Points on a hilly landscape, in no order, each with its height.
A ball rolls from a point to the lowest of its 2 nearest points, and stops where none of them is lower. Distance is the straight distance between rows; heights are no part of it.
zanuv: [200 127 139 103 140 146 171  86 112 143  97 157 117 160  87 111  88 150
 119 143 103 108]  height 50.5
lin: [102 144 120 137 136 120  99 158 151 100 136  88 104  73 176 181 162  77
 140 101 121 129]  height 38.4
depep: [110 107 111 117 145  70 124 119 215 114 152 113 112 119 131 121  81 143
  86 141 126 163]  height 38.0
Veb: [ 95 152  74 133  84 119  66 134 105  87 123 174 102  98 181 121 119 107
 103 118 123 135]  height 72.9
Luse: [155 147 127 166 134 113 148 119 195 154 162 161  97 140 118 163 161 142
 156  95 141 155]  height 72.4
sipa: [105 127 101 143 122  83 100 164 192  81 144  62  96  64 146 174 144  81
 135 114 115 131]  height 42.8
remok: [102 135 122 111  83 158 115 104  82 100 170 192 118 109 154 172 179 152
 137  76 173 163]  height 24.3
Tirod: [112 158  92 119 119 151  68 162 107  78 119 139 117 101 172 134 119 117
 118 108 147 117]  height 76.0
zud: [171 159 149 113 153 110 144 109 154 117 139 154  96 169 111 109  97 120
 146 155 123 143]  height 44.1
lor: [127 158 100 155 103 164 113 129 147 137 129 137 145  72 123 190 165 115
 114  64 128 102]  height 25.8
tazum: [ 98  76 143  91 103 134 135 110  54 126 152 167 132 173 116 119 146 169
 122 126 162 157]  height 24.4
tun: [167 183 117 156 155 164 119 161  83 121 115 149 129 166 121 109 125 141
 165 136 169 106]  height 55.2
fis: [207 154 134 110 125 123 163  87 137 118 130 170  86 166  88  96  93 123
 153 143 113 148]  height 47.1
katov: [ 98  88 111 141 158 133 153 103 156 174 169 113 157 147 114 132 133 199
 139 121 176 165]  height 85.7
raru: [169 170 136 174 123  73  65 195 155 159 123 111 119 126 152 159 136 115
 172 161  89 102]  height 54.6
Nanat: [169  60 134 119 150 131 188  77 145 191  88 141 143 129 117 130 135 178
 101 134 110 124]  height 56.2
lokub: [106 145 150 113 109  89  93 126 108  80 120 141 102 111 165 106 119  50
 126 162 108 128]  height 12.5
Vivi: [ 99  82 104 115 147 149 122 136 106 150 101 130 179 144 120  90  81 182
  74 143 144 101]  height 42.7
ruto: [ 62  92  71 163 128 105  87 125 165 181 143 127 158 118 115 139 169 167
 138 128 176 120]  height 82.1
Safol: [109 155 135 160 171 178 172 142  65 115 176  84 164 138 155 151 163 109
 185 103 141 131]  height 49.8
Bav: [157 159 151 148 147  61 105 171 152 148 136 119  93 144 144 140 138  92
 170 167 108 122]  height 50.8
zut: [ 96  91 158 106 123 159 159 102  41 121 166 133 127 168 138 130 165 131
 151 135 152 150]  height 33.2
Rolit: [147 134 164  89 161 126 131 100  71 100 114 113 131 157 124  84 118  81
 160 197 152 112]  height 25.9
rem: [160 166 115 130 149 154 131 151 147  74 154 120 121 149 115 114  95 146
 116  95 155 132]  height 52.1
monam: [178  75 138  94 148 125 172  69 122 168  89 167 119 144 129 118 106 150
  98 155  99 123]  height 53.4
veg: [ 71  95  95 143 134 137 130 123 155 159 160 109 172 132 107 126 146 195
 138 113 181 122]  height 84.1
Gopos: [124 126 112 142 124  86 116 141 149 163 119 161 119 152 113 113 108 123
  99 150  95 118]  height 77.0
rarev: [ 86 129 138 103 121 156  86 140  47  66 127 112 148 135 156  95 124  92
 121 139 154 110]  height 80.9
tadiz: [203 221 132 131 112 118 129 161 129  90 107 154 101 120 123 111 108  87
 164 138 113 117]  height 37.9
nirob: [161 133 140 101 124  89 169 101 186 114 138 149 114 116 128 115  59 114
  76 161  84 152]  height 30.4
fotar: [ 70  93 122  91 140 146 100 127 118  63 171  70 154 117 155 117 114 146
  78 109 165 149]  height 86.4
setu: [107 109 121 117 136  81 137 133 250 111 150  75 109  79 107 117 115 166
 126 134 137 151]  height 43.0
Saz: [176 152 143 120 125 179 163  99  74  96 148 147 113 165 110 115 142 122
 175 110 152 141]  height 62.6
Sado: [101 152 118 144 107 118  84 158 130 145 104 127 112  64 176 191 152  68
 125 116  93 106]  height 30.5
Sol: [169 106 124 103 131 157 159 102 155 113 110 135 139 121 101 113  76 146
  54  99  90 133]  height 20.1
zopor: [ 52 101  99 126 137 155 107 140 101  83 148  80 171 114 157 121 128 129
  87 103 156 119]  height 84.9
noti: [143 176 136 118 104 165 115 115  83 128 115 192  98 101 160 155 144 117
 205  94 163 146]  height 29.3
tis: [189 201 153 144 125 114 105 168 105 125  88 137 114 136 117 120 131  76
 168 158  93  99]  height 29.2
muveg: [155 115 168 125 156 101 128 171 150 157  93  45 178 128  92 118  93 129
 134 183  94  82]  height 4.0
sepo: [159 137 134 162 140 114 161 117 227 152 165 100 111 125  91 153 152 150
 161  91 138 161]  height 74.6
lamur: [160 194 120 153 154 173 115 166  85 146 118 151 128 132 151 152 152 127
 196 126 159 112]  height 62.4
nefor: [137 138 122 134  91 152 137  97 130 103 159 201 100 128 130 161 155 142
 122  62 145 162]  height 34.8
dun: [122  98 131 135 177 160 164 138  70 168 130 104 170 168 129 109 115 159
 148 159 136 109]  height 43.6
viro: [156 191  73 164  80 119  99 159 159 144 119 164 107  87 144 170 120 129
 112  97  87 124]  height 66.3
peno: [153 159  95 148 123 146 113 143 120 119 118 167 119 151 107 117 115 146
 126 101 134 118]  height 46.1
mimik: [132  91 169 130 113  89 120 148 144 170  86  69 143 130 105 141 131  86
 109 148  43  96]  height 21.2
rukad: [151 154 145 148 144 114 124 173 159 103 128  87 118 112 120 143 121  88
 117 112 101 113]  height 31.9
Fafo: [164 168 126 165 146 135 138 125 144 159 140 179  96 157 119 163 165 142
 172 105 159 139]  height 69.8
desam: [164 121 132 107 117 125 169 100 166 111 134 157 101 128 116 120  75 113
  74 114  66 151]  height 26.7
labod: [164 163 158 164 126 125 142 156 170 131 133  78 130 114 107 168 162 103
 154  87 107 111]  height 21.7
numaz: [ 83  82 107 129  92 143 122  96 126 108 143 158 128 125 116 144 131 147
  57  68 122 142]  height 46.8
mifo: [131 156 127 132 108 125 102 117 102 145 119 205  88 129 164 131 152 130
 206 130 172 167]  height 41.3
Dovo: [167 114 149 109 166 130 178 137 189 101  99  59 185  73 123  95 103 184
 109 156 146 113]  height 22.6
feda: [111 109 142 151 124 149 145 113  74 164 109 160 128 163 106 151 166 102
 135 132 126 103]  height 53.9
siz: [ 83  80 143 133 110  96 113 150 149 192  74  84 167 117 104 116 132 125
  91 152  85  93]  height 28.6
resol: [124 163 134 137  96 101 105 159 124 104 112 139  99  93 171 137 129  57
 121 145  78 112]  height 21.5
Rodef: [139 110 151 135 164 123 152 158 139 199  93  39 195 124 111  93 128 174
 159 196 109  91]  height 23.5
mal: [118 111 130 129 149 153 155 114 115 117 196 117 137 161 126 135 149 188
 132  98 180 181]  height 87.7
potun: [ 88  98 113 132 144 123 116 154 140 169  98  82 179 129 103  94  99 156
  95 154 132  93]  height 36.2
res: [ 92  96 130 109  78 117 101  99  69 114 128 192 114 151 137 115 144 129
 124 122 150 156]  height 12.4
gepon: [126  86 154 112 132 165 165  97  93 142  94 114 129 133 114 131 119  93
  90 120  82 111]  height 59.0
Fov: [ 99  87 152 123 124 162 146  98  59 142 111 147 129 151 125 134 155  81
 115 124  96 109]  height 56.7
Pega: [138 109 148  75 156 148 145 104  90 105 160 126 142 157 146 101 102 182
 111 158 162 158]  height 90.5
poma: [110 156  75 145  73 130  93 130 122 130 115 199 100  84 162 161 129 120
 100  96 106 131]  height 69.9
vedu: [ 74 115  82 121 124 118 110 149 223 108 142  63 129  90  98 118 134 162
 122 125 150 127]  height 48.4
Gak: [165 168 159 112 167 119 122 138  92 115 106 123 122 152 107 101 114  74
 154 192 112  96]  height 16.3
Rorev: [176 194 139 129 141 151 126 145 124  56 140 141 101 123 133 109 105 110
 147 112 144 131]  height 45.7
Sude: [153 110 168  74 145 123 134  68  64 116 133 138 119 174 131  90 125 107
 171 184 165 150]  height 32.4
Nor: [164 155 134 111 138 174 151 111 133  70 166 137 123 156 102 111  95 161
 102  82 148 150]  height 56.1
Mide: [162 142 146 103 130 193 157 109  71  70 146 122 130 154 113 104 116 135
 132 113 147 137]  height 59.9
Gan: [ 62  90 141 115 116 139  96 127  38  96 114 131 142 142 155 103 128  96
  97 146 141 106]  height 82.2
Kasag: [ 74 101  51 165 119  75  66 142 179 162 127 134 131 117 124 128 138 157
 110 138 151 133]  height 80.1
ver: [134 146 125 139 130  79 110 174 191  85 144  71 109  89 118 146 113  98
 126 118 103 131]  height 37.7
Vit: [151 146 138 133 126 103 115 112 109 137 124 183  88 156 140 105 147 115
 196 157 165 156]  height 44.2
pinu: [143 105 179 115 143  93 132 165 149 144 108  54 154 122 103 124 113  93
 118 163  72  93]  height 14.6
mivez: [117 127 108 142 101 131 133 101 166 106 156 159 107 121 141 153 136 124
  93  65 127 163]  height 41.2
fon: [152 219  87 132  81 112  79 182 134 142 111 153  91  81 165 157  93 118
 149 136  90 114]  height 62.2
vir: [152  82 149 122 130 141 182  97 170 197  92 106 153 123  96 135 140 155
 113 128  96 118]  height 58.9
vos: [109 158 114 100  98 161  93 124  85 119 142 180 117  98 172 178 162 152
 168  79 176 151]  height 8.1
zepes: [110 120 164 127 144 174 170 111  29  92 178 101 136 157 153 129 161 120
 170 120 146 148]  height 40.4
Natok: [127 145  95 158 107  82 104 136 139 183 133 194  91 131 154 169 164 129
 152 129 124 143]  height 73.8
tunil: [136 149 102 164 116 147 124 144 131 139 107 153 140 127  98 142 135 126
 109  79 124 106]  height 38.9
Rov: [ 57  83 138 117 110 140 153 102 181 151 119  79 162  81 108 127 151 134
  93 109 116 118]  height 59.8
votis: [ 87 154 113 118 133 155  71 160  68  71 131 117 129 107 187 128 132 105
 142 128 171 109]  height 78.7
lok: [108 121 114 121  68  93  83 103  64 111 103 201 112 127 157  87 118  90
 155 151 149 151]  height 25.7
nosom: [158  94 142 123 182 142 186 132  94 183  98  68 182 139 125 107 117 155
 128 185 107  93]  height 35.6
fot: [124 124 141 119 159 143 134 114 117  98 179 118 118 170 142 119 139 158
 142 130 174 165]  height 89.1
Tibut: [ 92  71 128 105 116 158 145 102 112 116 145 117 160 120 117 129 117 180
  59  84 141 147]  height 50.9
Fabe: [166 106 143 109 154 138 173 123 183 119  97  95 155 102 110 104  81 149
  81 123 110 122]  height 9.3
Vovi: [129  93 132  94 141  87 141  98 188 113 142 143 122 125 142 114  71 157
  75 153 124 165]  height 34.5
Dod: [100  66 116 121 128 163 148 115  81 149 118 141 182 142 114 115 105 188
  78 110 130 113]  height 47.4
kilam: [161 152 161 121 160  79 133 133 169 127 142 122  95 154 119 118 108 104
 146 170 101 139]  height 47.2
Mused: [161 153 138 149 140 175 172 115  91 133 155 158 120 166 122 148 167 137
 182 103 163 137]  height 65.7
mubuv: [154 180  93 152 111  76  55 195 148 147 111 122 116 101 156 159 117 117
 145 153  98  99]  height 58.0
dudu: [ 70  90 140 110 115 136 150 130 192 146 106  55 168  78 107 109 144 165
 117 160 108  95]  height 56.9
peku: [116 139 147 103  96  93 100  93  80  85 103 156 125 126 146  74 117  56
 143 164 132 136]  height 21.4
kefe: [128 133 126 155 109  87 126 123 140 166 120 177  93 155 130 128 139 107
 126 147  96 142]  height 75.8
Dut: [ 84  79 155 121 130 124 159  97 174 151 133  92 133  99 119 149 152 114
 108 105 112 142]  height 61.8
lodu: [124 108 125 149 153 151 156 129  89 188 120 126 141 181 105 125 139 134
 149 153 128 107]  height 49.1
liva: [ 83 114 113 121 109 114 106 160 207 127 113  48 143  87  83 106 133 165
 118 146 110  94]  height 53.3
todiv: [161 172 133 162 116 165 157 147 159 137 139  96 152  81 104 185 183 100
 148  61 124 116]  height 1.2
rekin: [ 48  80 114 127 124 140  97 139  76 125 111 110 164 138 149 114 126 117
  78 133 135 107]  height 83.3
Mukam: [136 111 153 107 128  99 131  77  93 132 121 170  92 178 129  89 132 101
 167 169 143 155]  height 37.8
vusa: [113 117  76 167 118  79  98 143 179 174 124 150 126 141 104 117 108 149
  96 129 117 121]  height 78.3
gazet: [141 102 160 131 160 129 171 108 166 170 132 104 118 139 118 137 142 127
 128 128 121 146]  height 61.9

Where does a ball stop that starts at each point below?
liva => Fabe
sipa => todiv
fotar => vos
Veb => zud
tun => todiv
Safol => res
vusa => Gak
gazet => zud
rekin => zud

Call two points neighbours if one is among the 2 nearest of the other. Go from one point of each pair to the other, from neighbour to neighbour, staying as low as possible. Name the highest point that can't be avoided.
Gak, muveg => Tibut
Fabe, todiv => sepo
Fabe, zud => gazet
vos, Gak => Vit
res, lokub => lok
todiv, res => sipa
